The views of a scene show one set of named points, each view turned or mirrored, and shifted as a whole, with a little noise and some points left out.

Scene 1
View 1
J767: -1,-27,6,-30,15,25,-18,35,18,20,-7,4,9,-12,0,-21,5,-7,32,50,-30,32,-26,10,7,-8
J688: -37,-9,2,-19,5,-2,3,34,7,-3,-24,-58,-4,4,-5,-29,9,-54,35,38,0,32,-14,-9,5,0
J836: -45,-21,37,7,29,-14,-21,14,52,30,-18,-38,49,9,-5,-12,-11,-30,73,35,-19,33,-37,-29,0,16
J112: -48,-34,-17,1,-1,18,29,16,-1,-7,-37,-61,15,-9,9,-15,8,-34,8,-4,17,41,7,-1,0,-1
J721: -46,-16,-4,-14,37,-20,-21,-26,12,33,2,10,19,1,-3,-9,-25,-45,66,6,35,10,-21,-37,6,68
J997: -30,-50,20,-3,11,36,5,-2,43,34,-29,4,36,-1,-22,-26,-19,-2,42,-25,-3,35,-46,-3,27,33
J534: -5,-37,1,-30,8,17,-12,47,15,8,-9,-3,12,-15,7,-20,12,1,24,58,-35,45,-18,21,-1,-18
J262: -28,-17,-24,-23,10,3,11,38,5,5,5,-34,36,-8,14,18,23,-48,7,43,-8,28,11,6,-23,-23
J682: -26,-40,-10,-28,5,13,5,16,6,10,-17,3,5,-6,-10,-25,-1,-13,25,8,8,39,-24,11,15,26
J754: -51,-12,-28,-48,-2,-38,21,34,0,-4,15,-9,17,14,-23,3,22,-69,27,32,25,36,-16,7,-6,29
J154: -52,-26,8,12,17,16,10,-11,27,21,-35,-49,35,1,-1,-14,-15,-43,40,-21,17,21,-13,-30,10,26
J502: -33,-29,50,27,32,32,-31,-14,50,36,-54,-47,20,-2,2,-46,-34,-6,76,1,-16,24,-38,-40,26,25
J51: -39,-47,11,8,-11,36,31,45,33,-4,-51,-74,37,-5,-3,-22,19,-11,7,3,-28,63,-12,19,6,-36
J737: -33,-25,-40,-33,-12,27,44,32,-2,2,0,-25,32,-2,-8,13,28,-57,-19,-5,12,25,5,19,-5,-13
J332: -50,-17,16,-32,-12,14,26,21,35,14,-27,-28,11,29,-56,-40,0,-63,43,-22,18,29,-57,-6,39,39
J556: -48,-6,34,-2,14,-8,-23,11,15,2,-52,-70,-30,10,-13,-69,-17,-48,77,32,10,29,-38,-37,33,35
J676: -34,-28,16,-25,6,6,4,20,42,28,-5,2,39,13,-31,-14,-2,-35,45,8,-6,31,-47,-1,16,22
J70: -60,-16,-14,-13,3,3,24,-10,0,8,-26,-43,5,10,-19,-22,-8,-70,31,-28,49,15,-13,-24,19,48
J34: -45,-21,32,-12,18,-17,-12,21,57,32,-7,-17,52,17,-25,-8,-4,-40,66,29,-17,35,-49,-17,5,19
View 2
J534: -8,-27,-8,-18,-3,41,31,34,-11,-8,-11,-3,20,-8,28,57,-21,42,-7,16,39,-9,-16,4,-26,-36
J34: 20,9,56,17,-32,19,44,40,-17,19,5,0,42,-8,50,25,5,11,40,-25,36,13,4,-24,9,-13
J997: 14,-5,53,17,25,8,35,37,-15,19,-12,-25,58,17,-1,8,1,15,6,-23,7,30,0,20,-11,1
J112: 36,-25,-4,1,17,20,10,15,9,-1,20,40,-4,0,17,13,47,38,11,2,-5,12,-3,26,-36,2
J836: 29,11,41,23,-32,44,40,42,-7,28,23,-6,46,-23,41,14,6,20,47,-5,35,22,9,-19,-2,-13
J767: -13,-24,11,-15,-5,46,24,39,-20,-7,-16,-13,31,-7,31,56,-15,35,3,12,30,0,-3,13,-14,-39
J556: 22,1,61,14,-9,65,23,47,33,-15,0,-1,43,-38,69,-14,55,61,14,13,15,20,57,5,3,16
J676: 8,-5,54,7,-9,6,35,36,-22,6,-15,-1,36,9,33,32,7,13,19,-30,18,12,1,-1,6,-14
J51: 47,-22,-13,-12,29,7,34,25,-12,18,14,10,-1,-23,31,18,30,36,-20,27,12,21,-43,-12,-46,11
J682: -2,-23,26,-1,12,22,25,29,3,-17,-16,9,30,20,9,29,7,35,0,-18,10,-2,10,31,-17,-13
J332: 19,-6,79,5,10,-14,28,35,-9,-12,-33,9,24,4,56,7,52,23,0,-34,-7,16,18,4,18,21
J754: 4,-22,27,-7,-33,5,20,21,7,-34,-6,67,-8,22,49,48,27,27,33,-47,17,-26,16,8,-1,-23
J502: 28,12,56,32,9,60,29,47,-1,36,13,-44,76,-29,20,-17,19,31,26,18,13,51,25,13,-8,5
J721: -1,1,65,34,-26,44,12,29,10,-1,7,17,54,25,11,13,16,18,69,-49,9,15,57,41,10,-24
J262: 11,-29,-20,-16,-21,31,6,13,-20,3,19,46,-16,-3,34,61,18,20,37,-1,16,-4,-15,10,-24,-43
J737: 14,-41,-6,-22,10,-9,-3,5,-28,-8,-4,54,-27,20,22,53,41,14,12,-19,-12,1,-23,30,-21,-23
J688: 17,-18,15,-6,-13,39,15,29,6,-15,6,29,3,-22,58,28,44,44,15,8,13,4,17,5,-10,-10
View 3
J737: -56,23,36,6,15,23,-15,15,-7,28,-43,35,21,18,-69,1,17,-49,-37,-38,5,1,-51,-17,-15,19
J767: -37,34,44,38,17,29,27,-34,-2,-17,-17,4,43,-23,-79,-29,-4,-32,7,1,-45,7,5,6,14,12
J676: -53,15,28,45,1,11,18,-19,-5,2,-29,-2,54,-53,-35,-20,37,-63,11,-9,-40,8,-19,-29,0,2
J534: -47,35,46,31,19,30,23,-32,3,-15,-16,-6,39,-10,-93,-25,-11,-20,-12,-5,-53,-4,1,6,23,17
J556: -25,18,37,47,-12,-25,0,-57,3,0,49,-1,69,-58,-19,-9,35,-5,30,71,-52,20,-56,-10,-21,20
J997: -47,8,18,74,13,6,-4,-7,-20,4,-16,-18,50,-48,-40,-39,24,-66,34,-9,-57,28,-23,-18,-12,-40
J836: -59,9,33,32,-5,-1,26,-29,-10,-9,11,-31,57,-56,-37,19,43,-37,56,14,-52,-2,-9,-29,19,10
J332: -55,13,25,57,-4,-8,-15,-26,7,22,-17,28,63,-59,-7,-26,51,-63,-8,10,-38,25,-63,-40,-32,1
J262: -47,26,41,-10,8,22,15,0,-11,3,-16,2,22,11,-79,24,16,-24,-8,-19,-3,-14,-24,-8,12,37
J154: -40,1,23,38,2,-13,-13,4,-26,16,14,-14,41,-27,-30,9,42,-42,47,7,-24,19,-48,-19,-22,-16
J112: -45,12,30,21,9,-4,-33,4,-13,23,12,-9,27,12,-66,7,18,-15,-4,-2,-25,7,-69,-8,-16,0
J721: 18,4,20,40,-21,-5,40,-2,-40,-10,-1,-41,51,-56,-10,-17,54,-61,34,13,4,15,-31,-10,-20,5
J682: -22,22,28,48,8,12,4,-14,-11,2,-16,-16,46,-22,-58,-41,14,-44,-16,-4,-35,13,-37,-1,-8,-2
J502: -42,7,28,66,8,-12,0,-28,-22,-7,37,-21,59,-60,-33,-6,24,-29,93,39,-68,31,-15,-9,-9,-32
J70: -13,5,21,35,-11,-16,-18,4,-24,29,7,0,42,-28,-12,-8,51,-47,2,12,0,23,-83,-20,-44,3
View 4
J682: 5,-18,37,5,18,16,2,-12,19,-20,-31,9,-19,-10,4,-10,-3,37,-17,-4,13,-13,50,-3,-13,-56
J112: 8,-24,16,26,10,45,11,-1,35,-46,-6,21,7,-19,26,-37,-4,54,12,3,-5,-3,33,12,-13,-4
J997: -6,-21,63,30,24,12,26,-12,3,-1,-34,20,-22,-14,-21,-1,-26,13,-52,10,-5,-22,68,15,10,-28
J676: -14,-13,28,23,38,0,41,-7,16,-11,-53,3,-26,6,-20,-2,1,20,-36,-3,-18,0,51,-7,1,-39
J767: -21,-13,-4,-28,10,11,25,-24,13,-13,-36,-16,-8,5,-5,-19,-32,35,-35,-22,10,-9,30,-2,2,-66
J51: 6,-46,-12,11,20,9,20,-4,24,-47,-16,5,27,-38,0,-43,-30,40,-12,-9,-13,-1,21,48,16,22
J556: -64,-19,30,-14,1,54,10,-31,63,-19,-17,35,-38,-15,-50,23,-13,72,-1,-8,-41,-5,59,-28,-21,7
J34: -32,2,17,20,52,11,54,-20,33,-2,-45,-5,-28,16,-42,-6,1,9,-35,-11,-38,7,39,-11,-1,-17
J688: -25,-20,-7,-6,10,34,22,-12,45,-38,-26,9,-10,-2,-5,-13,1,65,11,-11,-22,7,29,-14,-17,-17
J721: -27,27,68,38,29,62,35,-21,39,6,-25,20,-49,33,-8,3,13,26,-20,7,-15,-14,62,-45,-32,-56
J70: -6,-14,53,52,11,51,21,5,34,-35,-25,44,-29,-2,17,2,25,61,12,23,-22,0,68,-25,-26,-13
J154: -18,-7,45,49,18,56,39,-7,31,-18,-16,31,-13,-1,2,-14,-11,35,-18,17,-29,-9,53,-1,-4,2
J262: 2,-1,-27,8,22,34,43,-1,29,-42,-26,-16,10,21,37,-54,4,44,4,-15,-4,11,4,-5,-13,-44
J534: -10,-15,-15,-35,16,5,14,-24,19,-22,-31,-24,2,-4,-3,-33,-27,33,-26,-31,16,-7,19,9,-1,-61
J754: 13,-3,4,16,45,10,18,2,43,-40,-46,-3,-27,16,12,-17,54,46,20,-11,-11,22,32,-34,-41,-54
J836: -44,9,15,14,43,38,53,-28,45,0,-23,-2,-19,14,-43,-13,-18,13,-35,-15,-40,-3,33,-5,2,-6

In a view up to two points have been moved. Name them for each view, in the order of its rows, or write none.
view 1 -> none
view 2 -> none
view 3 -> J737
view 4 -> none
